Each row is a point on a landscape with many valleys, with its height.
From any point a ball takes the steepest step (drop divided by distance) to one of its 2 nearest points. It stops when none of these is lower. Distance is the straight distance between rows; heights are no part of it.
Baru h=5.84: [151 174 132  82 148 128 127 163 180  75 180 116 240  75 121 184 161 161
  85  86 152]
mupi h=5.53: [162 145 137 102 156 114 151 169 153  75 200 151 195  70  88 154 171 189
 102 100 146]
Lopa h=2.89: [120 147 170  78 102 164 102 119 148 113 140 151 129 114 126 176 119  31
 123 149 117]
mito h=5.90: [156 144 135  78 153 103 132 125 150 104 152 114 176 145 128 184 122 144
  70 111 122]
fezo h=6.24: [132  96  99 127 117 173 158 101 166 119  74 115 121 175 156 159  82 132
 110 165 101]
moki h=3.99: [118 130 105 139 153 171 180 108 144 135 120 140 185  96 114 179 113 150
 106 120 130]
videg h=4.53: [132 151 163 170 117 203 120 128  97 108 110 141 158 111 137 138 101 111
 163 132 133]
pab h=1.71: [157  86  98  72 148 110 144 154 173  86 142 153  95 125 101 152 157 178
 112 149 139]
refa h=6.05: [146 106 137  67 131 119 117 108 180 108 159 126 132 173 126 162 124 115
  83 159 100]
guf h=0.66: [144 136 182 134 145 130  89 114  83 164 139  97 154 161 149  94 129  82
 118 131 130]
molo h=3.92: [140  68  82 136 159  93 145 123 128 150 134 113  81 156 121  69 158 152
 143 202 120]
sor h=4.73: [123 187 144 119  73 151 101 131 135  85  96 137 115 121 135 187 105 107
 150  94 130]
kive h=6.77: [ 95 148 122 136 103 166 113 146 109 136  87 148 101 111 161  63 127  98
 159 101 118]
pavu h=0.51: [154 141  98  64 129 103 142 167 173  55 135 151 137  93 125 182 177 196
 118 116 150]
ren h=6.56: [146 118  78  92 141 178 104 151 154 106 102 129 113 119 117 137 177 190
 140 122 145]
vor h=1.83: [166 151 131 155 118 152 141 125 126  69 163 124 155 153 125 177 101 197
 109 120 106]
vepi h=2.67: [143  86 162 176 107 135 127 127  82 145  91 119 110 153 178  96  45  60
 119 142 155]
zak h=2.57: [114 163 138 171 123  87 125 109  98 159 171 111 144 128 109 139 146 164
 124  91 120]
pemob h=3.42: [136 153 146 119 163 145 139 144 121 109 160 139 167 106 110  72 188 172
 159 155 105]
pim h=3.89: [110  98 129 158 116 171 132  87 116 140 112 125 116 160 175 118 118 115
 163 184 104]
Banuz h=1.81: [113 129 156  99 124 106 118 125 129 110 127 152 102 126 137 132 128  97
 156 158 115]
rul h=3.29: [122 172 110 154 146  66 157 130 109 170 172 104 138 116  97  85 188 179
 109  92 112]
kam h=3.09: [120 161 163 112 136 158 125 145 126 107 162 157 158  93  98 116 157 129
 152 126 118]
vomum h=3.57: [126 201 154 117 114 139 111 167 172  73 145 114 210  41  94 177 155 152
 153  82 172]
Gisi h=4.05: [119 144 124  87 163 144 132 128 135 128  72 125 166 104 141 143 134 121
 142 137 148]
Nubu h=5.17: [110 166 148 157 106 108  98 132  88 134 100 122 130  98 141 142 119 118
 167  91 170]
suset h=3.79: [ 78 112 103 134 126  54 159  93 126 183 117 106 102 148 177 102 127 104
 127 151 106]
dut h=3.10: [ 93  94 153 146 136 141 108 110  92 194 152 148 133 101 137 104 138  60
 126 128 144]
sele h=2.35: [ 89 125 164 100  90 117 112 130 127 116 125 163  88 104 151 142 108  17
 158 150 133]
Por h=3.52: [105  66 130 100 117 126 141 103 173 157 139 155 104 135 109 151 107  66
 105 163 112]
sobe h=6.63: [108 121 119 130 100 183 128 150 138 110 109 177  83 107 116  95 139 119
 161 130 109]
Dep h=2.87: [142  62 143 148  91 134 100 120 122 148  87 126  90 154 133 140  52  55
 104 139 169]
zemu h=5.91: [113 180 176 168 116 109 133 113 102  93 142 117 169 125 140 154 119 157
 179 130 118]
fifif h=4.35: [148 123 102 115 158 186 167 137 159  81 154 142 189 110 129 159 141 193
 111 132 117]
furu h=5.44: [134 166 177 129 130 112 119 139 100 111 127 140 160  87 103 179 104  91
 141 112 174]
Vuk h=4.23: [ 88 114 138 129  86  69 108 141 111 146 139 159  57 115 142  73 136  83
 151 112 132]
Pugu h=4.10: [141 203 170 151 131 121 116 178 152  88 164  99 219  71  88 113 156 193
 153  79 151]
tez h=3.59: [ 90 120  55 161 138 117 175  95 132 183 121 125 110 102 123 146 147 168
 124 115 120]
Fetu h=2.44: [152 171 136 145 146 151  80 138  99 116 132  93 164 135 125 116 158 191
 160 111 154]
sel h=5.72: [165 158 162 112 166 106 127 148 115 104 149 120 181 123 104 157 125 142
 111 116 148]
gamad h=4.70: [106 123  95 152 150 117 114 126  81 179  88 112 115 100 154  88 156 141
 162 122 167]
mufo h=6.91: [111 171 144 143 116 101 110 146  87 147 116 121 105 136 161  46 146 110
 153  94 115]
Kivi h=2.70: [116  98 156 124 107 175  96 129 120 160 139 157 105 126 118  94 118  48
 111 118 121]
bol h=4.26: [116 125 193 173 106 171 125 117  78 129 142 152 143 127 156 103  97  68
 153 147 115]
Karo h=5.16: [107 187 147 135 142 162 118 155 116 138  95 115 191  80 130  80 143 114
 163  84 143]
pagev h=3.25: [ 77 166  90 161 128 115 174 105 125 162 107 120 159  93 137 131 146 163
 147  95 115]
med h=3.71: [131  84 101 150 134 157 143 115 125 146 129 133  94 144 122 107 128 148
 135 163 114]
valir h=6.48: [ 93 109 110 103 107 163 135 143 146 126  71 170  82  92 126 138 109  68
 150 121 138]
Deseb h=1.28: [161 129 139 185 150 146 114 119  65 182 131  76 134 175 152  65 110 107
  99 129 122]
Rof h=2.95: [133 162 124 155 168 138 115 125  96 150 153  89 164 136 132  70 183 176
 164 141 123]
mufe h=6.06: [160 144 130 106 122 112 115 121 138 106 111 108 124 165 130 178  97 143
  89 102 132]
mas h=1.70: [155 126 138 128 150 113  75 140  84 136 127 122 111 116 106 122 159 156
 156 121 178]
tigo h=3.84: [123 124 106 112 163 117 127 110 130 182 130 108 147 124 107 139 149 129
  86  98 134]
Fadul h=1.76: [170 134  95 168 170 137 139 123  91 148 118  78 129 176 137  87 123 162
 110 146 115]
Gufo h=4.56: [100 132 123 121 105  41 105 121 104 159 131 127  73 113 139 101 180 137
 159 111 141]
sarem h=2.28: [167 170 124 124 157 149 130 132 117 114 128  90 165 184 142  92 134 164
 104 118  87]
kidi h=2.78: [106 141 155 164 148  73 183 122  83 130 138 131 140 141 160  77 114 118
 157 151  93]
Kuvo h=4.95: [149 152  91 128 176  89 203 142 144 114 175 124 187  97 102 121 179 216
  99 115 116]
Tadez h=4.24: [126 131 180 155  49 164 100 100 115 122 129 142 107 152 135 163  79  62
 119 128 110]
pilas h=2.45: [134 162 156 136 111 184 106 137 130  66 171 156 155 100 104 165 148 171
 165 135 128]
ruf h=6.37: [143 103  72  97 145 187 140 130 168 102  84 120 127 149 147 162 131 173
 120 146 129]
kovi h=4.79: [161 148 167 149 115 186 109 114 105  94 105 117 166 128 132 198  87 133
 141 140 160]
garo h=4.22: [127  48 113 160 157 105 116 106  97 202 126 116 102 133 137 106 108  86
 121 159 171]
lufo h=1.93: [135 125 157 168 109  99 114 113  89 136 155 131  98 141 109 151 102 127
 137 116 132]
Sezim h=3.27: [109 106 132  68  95 177 102 108 190 122 115 142 105 147 131 157 126  59
 113 158 100]
mus h=3.63: [ 93  72 100 130 106  65 153 111 159 146  99 129  71 158 146 117  93 103
 138 168 120]
dova h=2.46: [137  88  80  73 159 100 167 149 166 142 112 155 100 101  90 113 164 148
  98 123 135]
Tave h=0.43: [131 122 119 111 116 157 151 140 155  64 118 164 101 117 120 206 119 158
 153 152 132]
dotom h=4.78: [133 101 136 104 155  69 136 156  97 141  79 137 101 119 142  88 104  83
 134 131 165]
Bizi h=5.23: [160 130 124 149 158  93 167 144 117  97 184 149 149  96  85 146 153 216
 119 126 137]
lokos h=1.26: [131 129 126 159 104 144 132 108 123  90 137 136 103 148 126 182 116 188
 157 145 117]
zan h=6.13: [112 195 127  85 140  93 150 141 176 108 139 118 210  83 117 158 160 158
 109  75 126]
godo h=2.39: [159 100 105 138 141  92  84 137 100 155 145 109  67 154  97  94 154 164
 124 123 151]
Movad h=2.19: [166 121  70 162 174 179 148 112 118 146 138  86 158 154 129 126 129 192
  88 140 130]
bekam h=4.34: [ 97  29 118 159 100 116  99  90 138 193 141 125  84 148 140 112 106  70
 130 177 153]
mazal h=4.84: [117 184 161 135 129 210 116 133 135 110 106 114 222  86 129 137 128 117
 157 123 140]
zona h=2.97: [165 104  80 134 154 103 139 139 135 131 164 113  98 148  87 118 146 193
  87 121 126]
Dedos h=6.16: [150 114 130 117  88 145 112  90 148 136  88 101 118 178 145 180  74 103
  82 135 123]
Bubab h=3.78: [140 107 108 109 113  93 136 140 167 120 155 138  76 171  95  81 135 137
  99 133  73]
mer h=4.07: [143 121 144  91 146  86 168 163 137 105 124 172 111  98  84 133 111 102
 109 113 133]
Kaza h=4.49: [111 138 135  81 135  67 146 164 123 135  85 160 104  79 122 110 135  73
 136 103 155]
gisaz h=2.88: [130 194 126  80 123 143 118 164 164  59  99 125 169  76 125 178 154 156
 159 109 159]
bitad h=4.91: [118 100  98 203 141 149 112 115  69 194 143 113  99 125 134  73 146 127
 139 131 144]
Kasi h=4.65: [137 138  69 118 142 129 181 143 173  90 169 137 182 100 125 163 163 221
  90  98 113]
Puf h=4.33: [117 124 119 141 163 152 155 112 106 158  69 109 170 128 168 121 105 104
 132 145 136]
kip h=2.36: [128 108 168 145 112 137  93 147  80 152 111 133 104 135 151  79  79  35
 114 102 156]
masup h=3.73: [129  84 142 127 143  89 163 126 135 146 159 161 109 130  85 130 100  96
  91 137 113]
fikol h=6.23: [185 118 126  76 126 133 104 169 162  63 127 136  97 155 103 172 104 133
  79 114 142]
Bosib h=4.06: [ 98 103 152 187  81 149 138  86  99 156 129 139 111 138 165 144  80  92
 143 144 116]
zinen h=2.96: [123  81  59  96 146 108 142 132 169 152  85 117  83 143 117 112 133 142
 106 131 128]
Berid h=4.51: [ 96 111 127 167 145 103 132 103  72 182  96 104 136 119 193 100 110  99
 148 133 159]
Kezez h=5.43: [ 99 188 169 111 123 131 124 138 116 131 106 131 167 109 150 107 124  72
 141  97 115]
Met h=3.34: [ 96 163 117  89 134  93 122 126 138 166 118 124 140 100 117 123 178 133
 125  81 134]
piged h=3.26: [151 114 122 108 156 170 167 128 156 115 142 142 149 162 121 100 114 131
  88 143  69]
sav h=4.90: [ 88 160 124 133 101  97  90 115 108 142 114 124 103  96 140 152 176 159
 187 107 153]
finuk h=3.04: [121 142 136 191 116 111 157 103  91 144 149 107 125 175 158  95 101 128
 129 142  77]
Kisus h=5.01: [156 102 165 119 122 161  90  91 125 106 137 120 131 147 134 215 116 131
 131 178 153]
siset h=3.36: [ 99 155 108 169 110 124 174 124 117 145 113 131 120 129 138 100 116 143
 134  93  88]
vap h=2.21: [145 111 144 110 133 143  97 138 131 159 161 144 108 146  85  84 131  85
  81  98 107]
dalu h=1.78: [161 172 150 123 113 174 125 152 144  49 156 140 166 118 115 193 114 156
 117 112 128]
Gonev h=3.51: [147  80 124 138 117 145 136 116 161 124 149 133 102 190 111 106  91 119
 102 166  80]
mubo h=3.33: [177  71  94 118 152 133 119 119 146 129 152 104 120 168 105 170 117 164
  63 136 145]
los h=2.81: [140 152  96 100 161 139 158 121 157 133 154 106 165 157 132 106 162 162
  80 118  75]
Gotiz h=2.59: [103 154  93 112 123 107 146 110 157 136 155 126 130 116 119 143 192 191
 127 108 104]
fegi h=2.68: [131  70 130 141  83 131  60 123 134 142 104 124  52 168 133 117  98  90
 141 142 148]
Fov h=3.28: [131  57  84  81 122 136 112 145 195 115  96 139  63 165 116 110 138 140
 135 172 129]
Lon h=2.37: [120 128 147 112 157  96 185 135 126 111 138 162 130 122 123  95 131 134
 153 167  89]
nul h=1.29: [148 120 184 110 122 115  88 112 115 124 137 119 121 166 146 140 103  72
 126 162 132]
mol h=1.87: [166 157 131  64 130 131 110 179 152  33 134 148 121  95 105 192 151 149
 145 133 166]
boka h=7.03: [137 121 143 134 130 110 114 142 104 134 137 125  93 170 135  41 127 109
 134 137  96]
voro h=3.90: [121 132  75 125 165 108 134 122 124 196 143 104 122 126 111  80 189 150
  93 114 115]
radas h=4.08: [131  65  94 155 153  89 115 110 116 187 138  86  85 168 141  61 132 107
 124 182 139]
Bukog h=3.98: [ 77 106 134 132 100  94 112 110 122 168 133 127  92 142 178  75 125  63
 130 126 107]
Navi h=5.71: [121 198 194 157 110 117 128 132 118 110 164 125 192  94  97 163 118 121
 139  88 130]
keka h=6.34: [124 107 114 111 118 167 157 142 156  95  59 150  97 141 136 154  70  97
 137 152 124]
Vilis h=7.11: [136  81 135 186  95 124 109 140 108 139 144 126  65 185 143  37  85  96
 134 142 103]
nopaz h=2.38: [141 104 148 175  98 148  75 124  74 142 115 124  81 137 135 128 100 112
 151 121 164]
feb h=3.49: [110  56  84 120  93 119 109 114 197 141  84 107  72 194 143 112 101 103
 127 179 128]
domo h=3.68: [104 161 118 129 160 144 177 127 142 112  95 121 210  86 140 163 123 167
 153 131 137]
Dap h=1.79: [118 164 105  89 125  67 134 123 158 107 128 128 135  96 122 183 177 197
 141 107 144]
vafe h=4.44: [121 133 135 135  68 143 122 123 142 112 113 157  79 136 116 167  79  86
 116 101 113]
Sofe h=5.62: [ 70 166 162 135  85 126 120  97 119 149 129 136 146 113 162 145 127  79
 148 109 104]

For each start below, name the point where the ball stops.
Baru => domo
Nubu => pavu
Kaza => guf

Call two points neighbours if one is among the 2 nearest of the other. Go from one point of each pair to the other, from neighbour to neighbour, staying as low as possible. Name the highest point that can't be avoided.
vap and lufo => Dep
pagev and Fadul => siset
Tave and dalu => vor
vap and kip => Kivi
mas and dalu => pemob
